Points on a hilly landscape, in no order, each with its height.
From any point a climber takes the steepest step (rise divided by distance) to one of its 2 nearest points. It stops when none of these is higher. Distance is the straight distance between rows; heights are no part of it.
tadeg: [176 151 149 150 154 126 142 117 131 143 158 128 109 127  81 173 137 101
  88 137 120 150 141]  (h 5.64)
Kivog: [130 140 104 163 129 151 128  84 139 116 125 105  83 103 178 179 108 130
 100 100 151 110 161]  (h 4.49)
ziba: [ 89 161 114 109 100  86 140  99 136 126 142 110 146 140 124  92 136 151
 115 124 121 160 113]  (h 0.79)
Vivu: [158 114 133 109 149 137 117 174 112 156 104  85 156 129 106 146 111  89
 159 151 164 147 100]  (h 3.94)
gefo: [ 95  84 121  91  88  96  89  96 109  94 221 142 188  74 145 122 147 114
 121 140 127  99 109]  (h 3.60)
Bemog: [ 99 148 146 142 176  96 142  83 122 134 156  68 105 171 106 177 105 130
  95 135 147 110 159]  (h 5.57)
vev: [110 105 150 127 122  98 115  52 116  88 108  98 115 163 117 172 125 102
 124 163 107  79 132]  (h 4.71)
Temi: [130 102 156 141 131 110 110 168  79 152  55 139 175 113 112 197 141 123
  63 160 140 165  89]  (h 2.01)
Dap: [ 79 138 100 118  80 117 146  96 129 109 234 133 110 147 121  62 135 136
 128  92 100 120 100]  (h 5.85)
nozel: [140 110 126 120 116 123  97 104 123 124 225 147 141 125 106 115 141 120
 120 133 128 103 113]  (h 4.28)
danep: [151 155 115 142 113 119 160 105 125 125 111 139 109 155  93 156 104 115
  95 121  96 153 120]  (h 6.19)
rikur: [118 119 132 157 164 141 142 123  97 134 167 134 104 176 134 160 114 120
 114  96 115  85 137]  (h 6.39)
Lafo: [118 100 138 140 106 123  86 138  86 131  96 167 185  85 151 180 158 142
  78 132 131 160  85]  (h 1.63)
zati: [123 155 127 158 119 101 121  32 145  95 143 131 105 126 132 141 129 149
 101 146 116  99 176]  (h 4.61)
Vigun: [133 141 119 103 105  97 113 109 141 131  87 104 175  77 125 124 136 127
 131 173 141 165 118]  (h 4.52)
Gano: [104 133 114 151 124 119 132 142 106 145  64 172 171  88 161 156 137 151
  77 128 124 166 136]  (h 1.32)
begif: [ 81 161 113 129 114  83 122 122 120 148 117 139 178 127 141 129 127 171
  75 123 149 192 111]  (h 1.03)
fozof: [136 183 143  98 158 109 137 143 184 149  85 112 113 167  95  73 106 151
 184 160 160 168 135]  (h 4.47)
digor: [114 146 112  94  79 117 136 134 146 130 203 153 143 157 101  26 131 123
 155 134 125 136  90]  (h 4.92)
sidom: [ 92 172 143 119 146 121 148 175 121 149 146 116 117 195  91  89 127 147
 116  94 134 170 101]  (h 4.87)
sezud: [131 118 147 138 171 118 142 166 103 160  59  57 112 117 133 195 119 121
  86 120 157 157 131]  (h 3.88)
Rap: [133 126 126 103 120 152 165 152 155 114 163 144  70 187  98  38 118 137
 197 106  87  89 137]  (h 4.68)
zek: [124 117 101 119  76 132 168  89 139  96  93 113 130  60 156 137 132  91
 126 130  87 115 159]  (h 5.47)
zas: [ 99 179 106 115  99 128 151 147 155 116  90 143  85 140 141  81 126 175
 122  67 100 204 130]  (h 0.36)
Suf: [ 93  95  90 132  96 143 119 133 115 127 142 166 179  60 202 118 138 140
 137 124 135  99 145]  (h 5.08)
deto: [102 127 135 115 183 147 156 177 129 133  98 104 112 155 158 115 126 142
 171 104 126 102 171]  (h 5.09)
Boliv: [134 157 124 177 138 141 134  81 148 123 177  86  58  95 136 175 151 131
  82  66 121 150 151]  (h 4.74)
sunev: [121 151 170 152 180  93  94  86 128 142 199 113 117 181  66 157 129 150
  99 157 159 122 132]  (h 5.23)
Bemu: [ 81  89  93  90  76 118 121 117 117 114 184 115 181  55 191  89 144 124
 154 115 143 117 109]  (h 4.35)
Zaped: [ 93 139 137 188 166 127 158  87 102 123 156  73  57 176 115 194 110 121
  79  92 115  94 147]  (h 5.86)
devat: [103 116 155 113 175 130 136 177 122 144  68 123 166 173 135 104 123 132
 185 160 136  98 152]  (h 4.45)
nifo: [156 110 176 124 149 113  98 104 136 115  85  84 102 171  87 145 145 134
 163 154 126 126 122]  (h 3.84)
fulok: [171 121 124 138 137 137 109 129 137 134  40 160 132 106 142 145 110 123
 150 177 133 114 124]  (h 3.66)
Padi: [165 100 131 108 147 161 137 169 117 139 162  87 126 123 114 138 124  70
 166 124 135 105 124]  (h 4.69)
sufak: [164 127 110 129 113 133 104 153 116 149  76 174 183  93 107 149 103  95
 121 182 145 133  97]  (h 4.26)
tebid: [149 137 141 125 172 130 120 150 143 156  50 155 142 166 124 117  86 146
 172 175 164 117 148]  (h 3.90)
sav: [131 112 151 140 182 138 101 159 108 147 139 157 180 115 150 153 157 137
 112 163 154 101 157]  (h 5.45)
sepa: [146 138 114  99  94 139 145 137 170 135 216 130 120  99 119  30 150 128
 167 106 126 134 123]  (h 4.21)
puz: [161 110  86 114  77 156 148 147 144 124 109 146 138  42 162 111 122 101
 157 120 104 131 134]  (h 6.10)
mulir: [158 104 135 108 148 150 104 164 148 152 143 139 168 104 129  86 136 116
 204 177 160  88 144]  (h 6.55)
daba: [157 107 126  95 120 134  87 137 128 129 200 119 168 128  96  88 126 110
 174 158 162 113  93]  (h 5.13)
fesa: [137 115  95 115  91 159 147 176 149 110  87 169 107  88 162  82 132 138
 173  84  86 136 141]  (h 6.98)
faful: [142  94 143  99 123 144 138 156 135 119 146 154 137 186 102  55 109 113
 205 152 120  63 132]  (h 5.55)
Peb: [162 147 129 132 140 168 151 171 158 131 175 141  75 165  74  80 133 118
 157  97  94 137 133]  (h 4.10)
Nin: [148 146 145 153 147 112 142  78 128 122  68 136 113 131 131 191 115 114
  74 165 118 128 149]  (h 6.76)
zipus: [163 146 159 137 117 102 102 115 122 121 153 154 144 189  29 129 133 114
 102 158 108 144  93]  (h 2.94)
Gorik: [150  96 114 130  97 126  93 105 105 118 123 168 172  71 141 168 125  93
 118 172 122  95 105]  (h 5.15)
Zafe: [110 160 134 152 131  93 110  61 143 118 181 136 105 158  85 118 152 157
 102 138 102 117 136]  (h 4.86)
lagoz: [ 94 114 116 104 110 133 140 154 131 123 112 123 137 103 166  75 163 144
 159 107 108 129 141]  (h 6.04)
Femuz: [ 92 132 121 142 162 154 142 157 125 130 170 119  82 165 153 106 144 158
 144  68 117 107 149]  (h 5.70)
Delo: [103 179 127  83 131 109 153 110 181 129 139  83 112 150 119  45 117 137
 183 139 149 139 132]  (h 4.83)
lun: [113  95 108 143 106 137 113 105  91 123  93 137 165  61 188 216 100  93
  99 139 146 107 101]  (h 4.46)
Vuked: [177  90 165 112 128 144  67 144 112 121 170 192 203 120  66 146 138  92
 123 206 145  89 117]  (h 3.59)
Dinit: [121  80 123 111  83 116 143  66 117  81 126 104 117 113 145 130 136  96
 144 141  76  71 147]  (h 5.07)
zumun: [122  79 153 137 175 148 108 132  87 118 143 139 154 112 173 202 148 110
 101 153 141  64 143]  (h 6.46)
fimed: [ 86 126 117 151  83 141 164 125 119 108 161 142  86 136 139 130 162 157
 112  22  76 177 107]  (h 5.97)
Kof: [143 115 122 127 125 135 118 163  98 147 146 123 161 131 119 169 117 106
 102 107 150 164  79]  (h 3.24)
renu: [ 66 153 141 116 145  92 125 103 139 128  85  52 123 173 145 103 125 166
 143 137 169 144 133]  (h 5.84)
sobaz: [115 164 129 155 138 137 160 171 132 132  88 135  59 152 123 135 122 172
  84  54 105 193 152]  (h 0.18)
Ruri: [107 177 111  88  93 112 149 141 155 124  96 120 121 152 120  51 132 148
 140 112 124 195  82]  (h 0.57)
Fuvob: [103 153 146 134 151  88 133  95 127 134  73  92 148 142 134 148 120 152
  96 163 148 148 161]  (h 6.27)
mida: [127 157 136 144 177 105 144 156 129 171 100  72  92 151 122 153  99 160
  84  96 182 184 139]  (h 3.57)
Vop: [163  79 122 140 112 151 101 103 118 111 154 195 126 107 158 132 134 119
 128 149 115  56 139]  (h 5.93)
lanop: [178 153 143 134 116 146 117 163 138 138 160 169 138 165  53  91 135 117
 123 132 121 153 105]  (h 3.44)
nafi: [170 159 134 144 147 146 157 138 152 138 128  99  76  87 114 164 150 122
  99  84 106 184 149]  (h 5.11)
kun: [121 107 111 131 140 146  91 170 115 153 105 177 192  76 172 126 146 142
 141 158 149 105 125]  (h 4.48)
Kur: [135 139 107 165 143 144 149 152 109 148 135 150 121 117 157 167 101 136
  92  76 152 161 123]  (h 3.61)
fip: [ 82 142 104 127  60 122 155  97 133  98 171 100  83 148 119  94 139 143
 126  55  83 169  78]  (h 6.69)
Totu: [177  74 160 121 156 174  85 158 120 132 145 178 178  94 120 140 139  94
 157 195 158  60 136]  (h 4.96)
Mubo: [162 161 135 125 149 135 122 152 163 131  71 108  86 134 129 113 117 156
 150 120 143 170 150]  (h 4.14)
vikeb: [167 108 125 146  99 141 139  68 146  91 121 146  62 125 130 139 130 106
 123 120  76  84 142]  (h 5.04)
kob: [106 151 111 164 160 119 128 138 115 167  89 120 117 151 175 166  81 173
  76  93 187 160 141]  (h 3.36)
sovof: [127  76 180 112 140  99  82 101 106 108  91 106 152 176  92 167 122 114
 158 192 136  91 105]  (h 4.24)
Niz: [143  75 149 118 161 152 136 119 107 120 145 107 137  98 145 172 135  75
 152 165 131  61 150]  (h 5.56)
viko: [155  91 116 133 124 163 127 156 131 120 137 176 111 139 145  98 119 122
 168 120 106  67 140]  (h 6.67)
negu: [ 80 159 111  76 116 129 146 151 167 124  98  94 121 113 177  34 139 151
 190 116 149 142 137]  (h 5.30)
mak: [105 146 148 110 156 112 107 139 131 143 143  73 122 191 107  96 131 148
 151 123 166 145 104]  (h 5.42)
gab: [135 114 103 160 137 163 142 155 100 143  91 150 129  77 193 207 100 105
  91  97 145 133 124]  (h 3.98)
Pomim: [138 184  97 137 127 138 164 136 163 127 152 156  84 138 107  87 107 139
 141  97  96 144 156]  (h 3.63)
Rora: [172 129 106 112  90 133 121 140 149 131 138 161 168  58 120  96 147 121
 142 156 121 146 122]  (h 5.29)
bepuz: [137 137 158 124 129  89 127 136  98 134 110 148 173 156  71 159 143 126
  67 161 112 170 104]  (h 2.49)
ravor: [113 122 121 138 146 139 126 127 127 120  62  50 102 109 171 171 102 121
 129 114 157 123 151]  (h 4.22)
zun: [128 102 116 161  70 137 139  86 125  90 148 157  79 123 149 138 156 143
 109  70  60 124 117]  (h 5.39)

Where does a climber stop that starts at each point below?
sovof -> fesa
Mubo -> fesa
nifo -> fesa
ravor -> Nin
Ruri -> viko
bepuz -> viko

Call two points neighbours if one is among the 2 nearest of the other. Go from one point of each pair to the other, from neighbour to neighbour, staying as high as possible. Name the lowest point that can't be avoided.
Suf and mulir -> gefo
fesa and fip -> vikeb
zumun and Suf -> kun
